Points on a hilly landscape, in no order, each with its height.
From any point a climber steps to the highest of the 2 points nearest to it. It stops when none of these is higher. Distance is the straight distance between rows; heights are no part of it.
Rofo: 94 102 95 106 125 113 94 113 114 89 96 95 119 83 79 121 96 82 79 124 108 107  h=25
Duvi: 80 86 109 106 116 96 106 122 97 100 104 57 123 82 118 75 113 117 88 94 132 83  h=679
tifof: 101 131 97 77 93 93 99 119 56 121 102 135 107 106 87 124 111 76 89 99 48 126  h=755
Sud: 89 90 98 92 122 99 83 91 109 110 98 89 109 110 91 63 78 105 117 108 129 92  h=741
gato: 104 140 94 54 77 114 99 83 81 120 109 138 98 131 95 105 108 80 108 91 54 134  h=149
bufer: 84 98 98 80 102 102 98 84 117 98 123 71 116 102 106 69 73 73 116 82 137 87  h=730
Nomu: 134 126 129 109 79 87 99 123 93 113 96 149 49 88 103 150 106 99 80 142 47 103  h=371
Fel: 115 128 91 81 84 109 92 91 92 130 97 138 91 121 83 121 101 83 89 91 79 130  h=179
tak: 103 74 130 135 107 96 112 119 101 85 140 74 120 77 118 97 110 138 79 90 121 95  h=493
tigud: 119 118 101 76 79 81 119 110 66 105 109 146 93 115 82 146 100 69 84 101 46 122  h=659
bidof: 72 94 110 93 101 88 85 84 88 97 95 59 135 64 130 49 98 109 105 76 158 79  h=747
beku: 108 77 102 114 100 117 112 123 96 98 114 77 115 83 100 74 97 131 98 76 133 108  h=511
vovi: 96 133 96 66 84 86 94 73 100 116 102 122 100 99 61 93 86 72 147 74 55 131  h=491
futo: 98 99 85 82 98 110 79 85 82 104 88 118 102 132 96 113 104 93 106 87 95 110  h=722
Zirob: 63 74 115 116 105 106 102 121 91 86 115 83 121 88 138 113 116 102 84 118 140 74  h=610
per: 111 72 100 116 102 114 120 131 85 107 100 96 108 97 104 96 92 126 78 101 134 94  h=532
ripup: 78 100 80 89 102 91 95 77 127 88 89 84 132 110 108 83 95 109 134 93 114 92  h=453
farik: 93 89 104 120 120 88 99 91 100 94 88 62 110 95 91 89 89 129 97 102 122 91  h=462
Pir: 88 88 106 87 73 89 56 86 143 111 71 84 116 93 102 55 80 84 152 81 107 80  h=621
sut: 117 132 92 100 100 97 113 83 96 106 92 102 83 120 89 134 89 116 89 112 82 114  h=504
Retu: 96 156 103 49 81 94 95 58 80 125 120 136 119 97 73 93 107 94 128 87 41 140  h=398
Das: 97 126 80 89 121 102 101 78 119 101 91 86 105 111 79 101 105 110 99 112 99 113  h=517
Tubap: 66 84 80 67 108 97 83 96 107 86 118 83 119 111 127 103 94 80 99 93 123 75  h=692
sot: 115 91 99 113 97 122 121 119 86 107 88 101 96 118 97 119 95 127 95 102 102 97  h=557
Tig: 100 111 112 98 127 107 108 93 122 108 91 80 99 103 87 90 97 128 97 96 117 102  h=485
merod: 103 91 104 98 118 102 111 116 90 85 90 98 85 102 98 116 114 82 73 94 86 95  h=560
bovi: 93 92 89 95 122 93 90 88 115 99 80 63 88 96 99 72 112 96 115 81 125 99  h=681
fuf: 87 92 75 92 108 111 112 89 104 89 85 88 119 90 101 95 105 115 108 107 118 91  h=430
buz: 144 91 156 170 77 88 114 122 129 74 98 114 79 65 139 113 114 123 107 115 64 87  h=743
fasu: 90 95 92 68 61 79 64 82 123 116 104 109 122 119 90 70 83 73 160 91 69 96  h=699
rav: 82 96 91 105 108 90 95 97 104 91 83 58 124 81 108 73 106 102 114 75 141 89  h=714
nesa: 95 113 84 111 105 112 108 90 101 102 97 93 95 110 83 93 104 70 91 108 112 93  h=565
Vap: 101 112 103 96 94 85 123 104 88 100 96 128 92 109 76 144 99 70 87 109 76 105  h=574
bim: 136 94 130 127 103 118 128 120 102 101 99 113 65 90 115 123 98 129 75 91 108 90  h=490
zes: 114 101 82 110 106 107 100 111 103 93 84 122 102 92 73 116 102 94 76 121 81 105  h=43
linu: 96 114 88 69 97 94 94 95 87 123 112 110 88 110 74 90 96 76 116 98 80 133  h=604
Vuf: 149 93 153 145 74 91 123 119 125 88 89 132 63 83 136 128 106 119 99 134 75 90  h=687
Dodaz: 129 75 161 167 91 100 134 123 108 71 111 105 87 72 136 111 109 141 95 115 83 74  h=662
bevi: 98 117 94 71 91 99 82 77 94 121 97 88 77 116 76 97 87 63 143 78 69 127  h=546
sifed: 92 113 66 84 101 101 74 88 91 100 122 93 99 111 75 88 96 70 116 91 91 114  h=598
bofo: 78 106 98 87 71 88 70 80 126 103 89 91 117 121 95 51 85 78 151 81 80 73  h=656
kemeg: 121 97 138 170 105 89 125 133 102 88 90 106 73 81 115 121 111 135 85 116 81 82  h=606
gova: 102 110 93 86 104 114 115 78 117 111 87 98 84 115 99 72 105 89 109 103 127 100  h=519
nava: 69 74 97 90 72 85 53 93 125 95 97 77 117 75 120 53 73 85 154 91 110 70  h=592
boga: 144 83 139 138 94 98 134 125 127 85 98 119 77 78 120 114 106 115 68 96 91 84  h=538
Pego: 74 105 70 71 95 110 82 94 97 99 96 121 131 101 78 91 110 89 117 95 68 108  h=100
Zivo: 74 89 74 99 90 94 63 89 110 97 101 75 123 76 122 44 67 107 129 88 123 83  h=571
Modo: 111 75 143 129 122 96 123 112 102 91 88 101 106 88 107 110 110 123 70 76 135 85  h=435
gevi: 83 84 144 136 100 82 107 130 82 77 129 73 128 71 121 91 101 126 56 84 136 79  h=467
Gofam: 114 109 72 68 90 123 77 93 95 122 83 94 96 113 82 78 82 105 129 86 75 112  h=707
sedag: 107 106 75 79 97 120 125 105 106 94 114 108 94 120 112 112 105 110 103 129 87 109  h=46
gal: 105 88 97 101 110 105 117 120 112 101 101 87 118 94 117 74 79 110 92 70 140 86  h=489
Kul: 110 89 126 115 115 118 121 105 110 102 83 106 84 104 108 114 109 119 74 97 137 99  h=456
kis: 79 108 86 106 104 103 91 84 104 90 111 80 118 99 107 81 106 75 74 91 124 81  h=611
miza: 93 83 105 109 124 86 114 122 106 89 107 92 100 94 107 100 110 105 76 110 105 95  h=602
baras: 64 97 72 99 124 95 79 100 99 88 99 91 101 79 102 77 106 66 117 89 115 99  h=603
zom: 91 88 91 104 118 118 96 103 113 90 87 91 123 103 106 93 116 114 69 105 127 73  h=411
dunuk: 91 80 87 88 101 105 94 100 115 103 115 93 101 104 107 84 85 85 119 70 137 114  h=686
soven: 79 80 87 108 106 92 92 94 81 85 98 71 118 92 110 90 87 88 68 88 142 69  h=642
Biku: 95 95 74 85 109 102 77 90 106 101 90 76 106 100 94 82 102 69 125 95 103 108  h=639
Nen: 71 87 120 122 108 105 96 105 83 88 132 70 129 68 121 88 98 115 68 77 159 90  h=445
Vura: 87 117 78 97 98 95 101 101 89 101 86 111 107 102 60 99 94 73 93 124 72 111  h=63
Fazi: 112 58 141 144 98 109 111 108 92 86 111 107 98 85 118 123 116 113 77 130 104 77  h=657
fofid: 88 107 66 79 89 114 108 105 104 107 108 98 101 127 99 79 98 104 115 107 86 97  h=64
vin: 120 105 92 109 106 97 109 88 115 100 92 82 86 117 105 112 111 114 90 118 97 115  h=477
teb: 111 90 105 129 102 112 100 110 77 98 101 96 102 113 98 125 88 103 84 128 108 93  h=585
zetup: 99 98 91 114 111 91 102 97 109 87 127 87 86 103 112 92 100 102 99 74 124 107  h=644
zer: 96 112 83 71 108 90 94 77 130 103 95 91 109 119 97 99 81 104 130 100 104 112  h=481
Fala: 95 91 97 77 130 105 72 103 105 108 101 104 97 104 90 90 86 90 94 95 105 99  h=705
Raraz: 81 82 104 85 97 93 79 76 106 109 91 71 112 95 103 59 87 83 141 92 131 90  h=779
Seno: 93 92 120 134 93 103 118 117 82 91 124 84 119 85 109 62 123 131 83 84 135 100  h=487
Sebi: 130 95 117 129 110 86 108 112 118 82 100 115 65 95 102 123 99 110 73 125 89 101  h=503
nafov: 120 129 100 79 87 81 99 95 89 117 98 143 70 118 96 131 122 94 79 108 86 137  h=213
sov: 101 78 117 150 113 95 107 132 99 79 109 80 107 75 116 124 114 128 73 97 113 88  h=518
Daf: 109 78 99 110 107 115 102 98 81 106 85 74 94 105 102 86 115 96 95 95 129 91  h=661
golik: 62 85 79 86 107 91 90 96 89 84 106 79 122 94 126 68 82 88 100 100 135 69  h=665
Viv: 115 154 89 75 91 97 97 85 85 121 94 112 79 122 83 142 99 119 102 113 68 130  h=545
redu: 138 78 140 149 94 96 126 99 105 85 108 134 70 87 134 129 106 117 101 145 97 77  h=786
kulil: 111 140 85 67 86 103 94 72 90 133 90 104 73 119 72 107 105 109 121 100 53 123  h=601
tet: 133 109 122 123 90 90 99 110 109 92 96 144 49 95 110 144 101 109 80 118 67 101  h=442
Gezog: 113 112 80 81 96 112 97 98 93 120 81 101 74 106 77 104 98 116 120 104 82 110  h=660
gusi: 124 77 126 155 89 103 113 122 95 81 101 126 76 98 116 114 120 96 95 138 98 83  h=713
viba: 69 93 103 102 125 107 122 128 94 89 114 71 110 92 116 106 107 93 90 103 128 84  h=643
gopir: 91 138 100 55 67 84 94 51 97 109 117 131 121 94 76 84 100 86 159 68 39 138  h=441
gis: 125 153 98 78 72 77 104 92 70 121 106 153 78 112 83 129 109 101 74 112 56 140  h=253
tota: 92 79 115 112 123 93 117 90 91 81 91 79 98 87 100 102 111 133 78 80 128 90  h=446
seta: 87 91 87 87 105 97 83 89 91 101 89 92 119 112 101 130 109 92 89 102 102 108  h=763
vovu: 115 78 135 137 108 90 111 113 84 99 98 116 91 111 111 139 98 111 83 120 111 92  h=619
sel: 93 133 69 65 83 110 98 75 87 114 109 140 123 108 82 103 109 86 116 84 58 117  h=122
kole: 126 138 107 102 71 85 106 104 90 114 106 146 75 102 89 151 92 106 79 126 52 116  h=303
dak: 74 115 75 82 102 119 95 83 94 98 88 96 123 99 74 111 106 67 106 111 83 94  h=83
sanan: 97 101 66 73 88 106 86 96 113 100 102 117 110 106 73 65 96 96 122 117 75 113  h=82
binik: 109 96 99 84 110 102 89 106 84 115 107 113 83 109 78 96 92 87 92 113 93 119  h=658
Pul: 100 105 90 56 74 113 81 83 112 119 93 109 113 110 90 79 88 81 141 82 80 107  h=762
Dere: 89 102 78 100 108 119 111 128 109 109 117 110 84 102 105 113 99 104 99 106 96 112  h=29
zez: 117 91 109 140 107 87 128 130 117 80 99 87 91 97 116 117 107 114 80 117 104 96  h=556
Gosiz: 94 84 83 97 106 108 85 103 77 110 83 99 89 128 103 87 104 107 96 82 102 97  h=691
kepam: 89 82 86 85 121 114 84 88 97 97 109 79 116 101 112 119 104 91 100 89 135 92  h=723
paz: 107 99 110 87 111 111 113 111 101 100 94 121 69 108 94 136 96 88 80 115 74 105  h=514

For each start below, name the point where the climber stops.
Retu => Raraz
nesa => seta
beku => redu

Call two points neighbours if one is among the 2 nearest of the other. Go from one point of each pair to the other, from neighbour to neighbour, staying as high as possible. Name the lowest point that can't be avoided.
buz, redu => Vuf
Pul, Raraz => Zivo
tifof, miza => paz
